A landscape with many valleys, sampled at points; each row gives a point and its height.
From any point a ball takes the steepest step (drop divided by distance) to one of its 3 nearest points. It stops when none of these is lower. Distance is the straight distance between rows; heights are no part of it.
garob (h 5.61): [ 27.2  12.1   1.5 -26.6  16.1  -9.5  -1.7  -1.3 -21.1   5.3   3.9  -7.3
  16.8   2.6   2.2 -12.2   0.2 -14.5  23.8  16.8]
Dufe (h 6.30): [-15.9 -31.6  -3.8  19.8 -14.7  27.4  47.4 -10.7 -20.6  13.2 -11.8 -12.7
 -55.1   3.7 -13.8   5.8  -0.6 -14.6   9.1 -27.1]
Vuse (h 2.99): [ 17.5  30.7 -19.8  28.8 -41.5 -18.0  -7.8  47.4  -3.3  14.6   8.0 -11.4
   9.3  23.0   7.9 -50.5  16.0  -0.5  -5.8   0.4]
siba (h 7.51): [-17.8   9.1  20.6 -32.1  -9.0 -33.5  -6.5   0.2   0.4 -11.1 -12.9 -21.1
  29.0   9.4  31.8   6.8  31.9  32.0   1.9  19.5]
Lizu (h 2.57): [ 11.4  33.4 -20.5  34.6 -32.2 -32.0 -13.4  42.6  -1.4   3.5   8.4 -20.0
  19.3   5.0  15.1 -24.8  13.2  11.6  -1.6   1.9]
mas (h 2.74): [ 35.4  21.1 -34.5  47.7 -57.2  25.5 -14.8  36.4  11.4  -3.5 -10.1 -17.5
 -18.4  28.9  53.0  -4.2  51.5  -9.4  -1.8 -13.8]
Kogig (h 7.43): [-15.5  -9.8   7.7  -0.5  -4.5  27.3  29.2   1.6 -11.3  14.9 -32.1  -3.2
 -34.3  -0.7  -2.8  -1.3  -3.3   2.8  17.2 -27.9]
Faluk (h 8.20): [ 33.2   2.7  31.0 -38.3   0.0 -33.5 -11.6  -4.1  19.1  10.8  14.9  -0.4
  25.8  10.4  24.8   3.8  14.5  22.3 -26.0  43.7]
Teg (h 7.31): [ 34.8 -14.3  11.8 -39.7  -3.8 -16.5  -0.8   0.4  15.9  15.5   5.0  23.1
   5.1   5.9  16.3  25.0  10.7   5.9 -24.6  19.2]
guno (h 1.42): [-10.5 -25.1  -2.6  18.1   0.9  22.0  26.2 -28.9  10.5  -2.4  -0.2  -5.9
 -42.3  16.2   0.2  -5.6  10.9 -45.2  24.6 -36.3]
gamat (h 2.49): [ 10.2  24.3  10.7   8.2  -7.1 -17.0   4.3  26.0   5.0   7.4   4.4 -39.2
 -21.1  -3.0  10.4 -11.1  27.9  12.6  -1.7 -17.7]
Lozoz (h 1.81): [ -1.7  -3.2 -25.2   9.9   8.8  13.5 -12.1   1.1  12.0 -14.5 -11.6 -12.3
 -16.4  29.7   5.4 -46.4  15.3 -60.1  53.6 -22.2]
Busuk (h 2.58): [ 15.0  27.7   9.2  -3.1 -17.6 -13.6  10.2  10.4 -10.0   7.7  -7.9 -21.9
 -17.5   6.9   2.1 -23.6  16.0  -4.6   5.1 -25.2]
rugas (h 1.18): [-41.3 -16.4 -11.5  27.6  11.0  37.0  18.2  -5.6 -23.6  -6.7  11.7  18.3
   1.8 -23.8 -24.7   5.2 -23.2  27.2 -11.9   3.6]
salel (h 1.96): [ 16.1  26.7 -28.2  54.6 -62.8  -3.9   7.7  49.5  -7.5   7.7  -3.2 -10.5
  -5.9  14.5  28.9  -0.5  25.8  14.8   8.5  -5.8]
fis (h 1.20): [-61.6 -19.5  25.1 -17.6   8.0  11.4  -6.4   9.0  11.0  41.2 -33.2  -5.7
  25.5  -9.2  13.1   6.9   9.8  41.5  15.9   2.5]
Loz (h 9.26): [-19.6   9.6   5.9   7.9   2.6   7.8 -14.1 -16.3   2.6  -1.8 -22.6 -31.0
 -22.9   9.4  29.7 -21.9  15.4 -54.0  31.8 -40.3]
sig (h 5.62): [  7.1 -29.0  15.1  16.9   5.4  -0.7 -17.0 -33.9  10.6 -25.8  13.0  12.0
  28.0 -32.8  -7.1  51.5 -39.3 -18.1 -25.9  13.0]
gar (h 7.00): [ -1.6  34.2  -0.9  -3.6   5.5 -43.0 -25.8  13.8  -6.5   0.2  18.8 -34.8
  36.3  14.2  16.5 -28.3  -8.5  29.8   4.7  19.2]
dak (h 6.51): [ 35.6 -23.9  22.5 -23.7  -2.4  14.2  -6.9 -18.4  25.8  -7.0  -2.4  35.8
   7.3 -18.5  17.6  54.2   0.1  19.9 -34.0  20.7]
mozo (h 8.84): [ 27.2 -25.1 -14.5  22.1   8.4   3.3  -4.7 -12.6  -2.3 -10.4   9.5   9.0
 -34.7  19.7 -17.8 -14.1   1.6 -47.7  12.1 -18.9]
Fuf (h 6.65): [ 12.4  -6.4 -20.5   0.5   6.3  11.0  -1.5  -4.5  -3.5  -9.8  -7.7   0.0
 -19.2  27.3 -18.0 -41.4   6.7 -42.0  28.9 -12.6]
rire (h 1.44): [ 20.1 -30.9  22.8 -51.4  -0.9   7.9   6.7   1.0   3.8  26.8 -21.4  26.4
   2.9  -4.8  13.1  38.7  -5.5  43.0 -34.5  28.0]
vuvu (h 2.67): [-56.3 -20.1  10.5  24.5  -1.6  39.5  33.8 -16.2  -5.9  -9.6   3.8   1.2
 -34.3 -24.2 -42.7  -7.2 -20.9  25.1 -26.0   2.6]
Lageb (h 6.56): [  7.2   3.7  12.8 -23.9   4.0  -5.0 -11.6 -20.7  -9.6   2.4  10.5  -7.9
  18.7  -7.0  30.9  17.2   9.1  10.1  24.8   3.5]
Tumaz (h 1.74): [-11.6  36.5   5.5  -4.6 -17.4 -28.4   2.2  21.6 -15.5   7.5 -22.7 -14.0
  -9.0  -6.0   2.0  -4.8  23.6  22.3  13.9 -16.4]
diso (h 7.09): [-30.5 -38.1   1.9 -23.8  11.6  30.2   8.6 -20.0 -18.4  15.9 -13.1   9.9
  16.9 -11.5  -2.4  27.4 -15.3  39.3   3.3  16.0]
nugo (h 2.38): [-38.6  11.1  22.6   6.0 -20.1 -37.0  -8.0  29.2  -9.2  -2.4 -26.2  -2.5
   5.1 -20.7  22.8   3.6  17.9  41.6   9.7 -15.6]
mus (h 7.92): [ 29.1  -5.6  -3.6  -4.7  14.0  14.9   5.6 -10.6   2.2   5.8   0.4   1.6
 -40.5   6.9   8.6  -5.4  18.1 -48.2  35.0 -33.2]
Zekem (h 7.20): [ -5.2 -44.9  23.4 -28.1  15.1  33.9  -2.5 -24.1   5.1  26.5 -13.1  29.4
  19.4   6.3   6.8  52.4 -10.0  33.3 -10.8  36.9]
rig (h 4.64): [ 30.2  20.1 -22.1  -5.8  10.1  -8.6   3.7   9.7   3.3   3.6  21.0   6.3
  -5.3  -8.0 -16.5 -37.2  -9.2 -25.6  27.9   9.9]
mim (h 3.22): [  7.4  44.9 -43.9  26.8  -8.7 -40.2  -2.6  45.6  -9.2  -9.0  15.2 -13.7
  29.0  34.1 -10.5 -30.5   1.2  20.1  -3.7  32.3]
mitet (h 3.63): [ 10.7  27.8 -11.8  -1.8   2.4 -18.2   5.9  27.7 -15.0  17.1  16.8  -8.0
 -15.5   3.3   4.1 -32.4  -5.8  -6.9  12.0   0.4]
Gadib (h 4.75): [-36.3 -15.7  13.1 -26.7  20.7  13.3  -1.1  -0.9   8.4  33.5 -27.1   8.6
   9.7 -11.5  21.1  17.7   5.9  31.1  19.7   2.5]
zor (h 4.58): [-50.8 -33.5  20.8 -10.0   6.1  14.9  -4.2 -13.8  10.3 -25.3  -7.2   3.8
  17.7 -30.9 -35.5  43.2 -30.2   6.9 -48.6  19.7]
gifek (h 6.24): [-26.8   8.1  -6.0 -14.7  -0.3  32.3  13.9   2.5 -14.0  21.7 -16.2 -14.5
  -4.8 -11.7  13.6   8.3  11.6  12.5  20.9  -6.3]
Nom (h 6.79): [ 31.7 -13.0  13.3 -30.3  18.2 -14.3 -34.8 -12.8  11.6   1.8  21.0   7.6
  41.4  -1.7   9.4   7.0  -6.1 -12.5  16.1  21.4]
Gine (h 2.52): [-14.2  20.3  -4.8  17.2 -35.9  -4.3  13.6  47.3  -8.0  -7.7 -26.5  -3.6
 -12.5  10.5  22.9   7.4  28.7  40.7  -7.2  -9.2]
bilik (h 5.94): [ 28.0 -22.7  27.4 -15.5   6.4  23.3 -13.9 -33.0  13.8 -16.1   4.8  29.1
  19.0 -22.5  -3.7  40.1 -12.8 -12.8 -22.3  18.4]
Mupe (h 6.47): [ 39.0   4.4 -15.3  28.3  22.6  -8.0   1.5  -2.8 -11.7 -18.6  17.2  30.0
  10.4 -12.2 -46.4  -8.7 -26.9 -18.9   3.9   5.9]
vir (h 6.85): [-19.8   4.1  26.3 -26.6  10.2 -15.9  -6.5  -9.6   1.8   0.4  -7.9   0.8
  15.5   6.3  19.9  -0.4  11.5  30.6  16.4  -2.0]
pite (h 6.32): [-11.0 -21.4   7.0 -17.7  11.4   5.1   5.8 -31.0  -4.1  -5.1 -11.1  19.2
  21.6  -3.6  18.2  41.3   2.4  24.3  -4.3  14.7]
pumar (h 8.46): [ 18.9   8.1 -42.9 -25.0  27.0   8.2  -3.5   4.0  14.5 -11.9  -8.9  40.6
 -27.5  45.3 -20.1 -46.5   0.3 -34.6   7.9   9.9]
nade (h 6.35): [ 28.8  -8.1  -1.3  -2.5   5.2   1.9 -27.9  -7.7   7.0 -17.8  23.2  17.1
  28.3 -17.0  -6.8  20.6 -22.2 -21.2   7.1  25.1]
Vosif (h 4.90): [  4.2 -20.2  24.1 -37.0  -3.7  -4.3  -4.5 -21.8   5.4   1.5 -16.4  20.8
  10.4   1.7  19.9  37.0   7.8  26.4 -15.2  23.0]
Tozi (h 7.17): [ -6.3   2.1   1.3  24.0  28.1 -11.5  13.6 -11.5   2.3 -27.6  19.4  22.1
   4.1 -38.3 -48.0  -6.1 -51.5 -22.0 -17.9 -13.9]
fum (h 5.35): [-21.3 -23.1  14.8   8.2  18.5   4.4   3.0 -39.6  15.1 -13.5  11.8   5.8
  27.0 -33.0 -24.0  48.5 -23.3  -9.6 -42.5   5.8]
Mevap (h 2.51): [  3.1  35.4   1.5  36.3 -45.9 -13.3  -3.5  29.1  -8.2  -8.7  -1.6 -27.5
 -10.4  34.2  16.5 -22.3  47.9  -1.9  -4.2 -26.9]
ropo (h 4.14): [-13.4  18.3  13.0   6.2 -32.2  -1.8  -1.6  12.7  22.1 -15.9 -23.4 -30.8
 -41.5  26.3  30.1 -21.7  39.9 -19.0  -1.3 -50.8]
Tofa (h 6.33): [ 23.0  31.6  -1.6 -31.1  19.8 -27.7 -18.9  -0.2   3.5  14.1  18.2  -5.3
  29.0   7.1  17.4 -11.3  -5.6   7.2   8.3  20.1]
Vil (h 3.37): [-48.6  -3.9  10.7  11.7  14.3  15.6   4.5 -18.8 -14.6 -13.5  18.3 -10.5
   4.4 -23.1 -33.8  34.0 -35.3   6.9 -34.7  -4.3]
fim (h 4.02): [-34.8 -17.4   0.9   4.2  26.1  51.3  26.3  10.1 -27.1  19.7  -8.7  14.2
 -18.7 -14.4  -9.2   9.1 -14.3  30.4  22.4   1.8]
bulis (h 5.09): [ 20.4   1.3 -16.1  29.6   8.2  12.0  10.6 -21.7 -11.5  -3.5  22.6  -5.6
 -28.7 -22.7 -43.3  17.6 -13.5 -27.0  -3.4 -25.9]
zug (h 7.44): [ 12.9  18.6   3.7  -7.7 -13.5 -43.8 -33.2  17.4  21.8  -3.0  -2.4 -14.1
  36.4  15.1  29.3 -16.5   2.8  18.5 -18.2  30.4]
rido (h 4.29): [-36.2 -41.1  25.1 -28.1  -1.9  -0.8 -14.0  12.2   8.3  37.6 -29.9  11.5
  21.7  17.5  11.0  12.0  12.6  42.7   2.5   4.8]
suv (h 3.08): [  2.0  11.1 -19.2  35.8 -15.9 -20.4 -15.0  38.9  12.5   5.0  -2.2  -4.2
 -10.5  39.0   3.0 -41.0  26.2 -20.2 -14.1 -13.4]
zuvip (h 6.58): [  0.1  10.5   0.3  35.4  17.8 -23.7  10.0 -30.9   3.4 -20.9  27.2  -9.7
   4.0 -42.6 -26.8  14.2 -29.9  -8.3  -8.4  -1.9]
foged (h 3.99): [ 10.5  17.5 -17.4   6.7 -12.0 -19.3 -13.0  20.0  16.1   1.6  -2.2 -17.1
 -20.3  40.0  18.8 -58.4  22.1 -54.2  12.3 -18.6]
sama (h 6.80): [ 20.7   0.4  -7.2   9.7   9.2   0.0   0.3 -17.0 -14.3 -14.1  29.8  10.3
  18.7 -21.6 -17.1  24.1 -25.5   3.0  10.7   4.9]
Nipes (h 5.66): [ 20.6  34.4 -28.7 -12.2   9.6 -16.0 -17.4  30.0  -5.9  -3.5  -3.5   0.8
  -7.8  26.1 -11.1 -64.2  -2.9 -10.3  -3.1  19.0]
beb (h 0.95): [-65.0   6.1   5.0 -25.6  10.5  20.5  -1.3 -28.9  19.0 -20.7   4.7  -5.8
  12.0 -41.6 -33.2  17.3 -53.5  12.0 -34.4   5.9]
ginir (h 7.35): [ 21.8 -14.3 -11.8  11.4   7.1   7.4  30.8 -16.1 -23.7  22.1  10.0   0.2
 -13.1 -16.8 -12.3   1.6   0.4 -21.2  21.3   0.4]
rulo (h 8.93): [ 26.2  -8.5 -19.8   1.2   9.7  14.8  -4.9 -17.2   9.0  -3.8  23.0  -1.8
 -14.3  27.1  -5.8 -27.5   1.4 -58.7  31.1 -30.5]
Bip (h 5.32): [-10.9 -32.4  28.6   4.4   3.3  16.9   7.6 -21.0  24.2 -23.7  10.0  21.9
  15.6 -15.1 -22.4  45.6 -25.5   2.1 -73.4  18.1]
galon (h 2.90): [-17.4 -11.4  -6.1  12.5  -0.9  14.1  27.1 -24.6 -19.8  -9.5  12.5  -8.8
 -22.4 -29.5 -31.6  11.5 -19.8  14.9 -23.9 -22.2]
zedul (h 5.46): [ 40.8  22.3 -36.0   3.5  23.6   0.8  10.6  11.8 -12.0  -8.2   8.3  23.1
 -18.8   6.9 -27.0 -28.7 -18.6 -22.0  21.1  -3.0]

Where does a ball stop that starts at each point below?
zug => Tumaz
Lageb => Tumaz
Faluk => Tumaz

Call two points neighbours if one is among the 3 nearest of the other. Go from one point of each pair to the other, from neighbour to neighbour, staying as low as possible. Name the highest point that can't be avoided.
rire, fis => dak
fis, beb => gifek
guno, rugas => ginir
rugas, beb => Vil
Lozoz, salel => foged
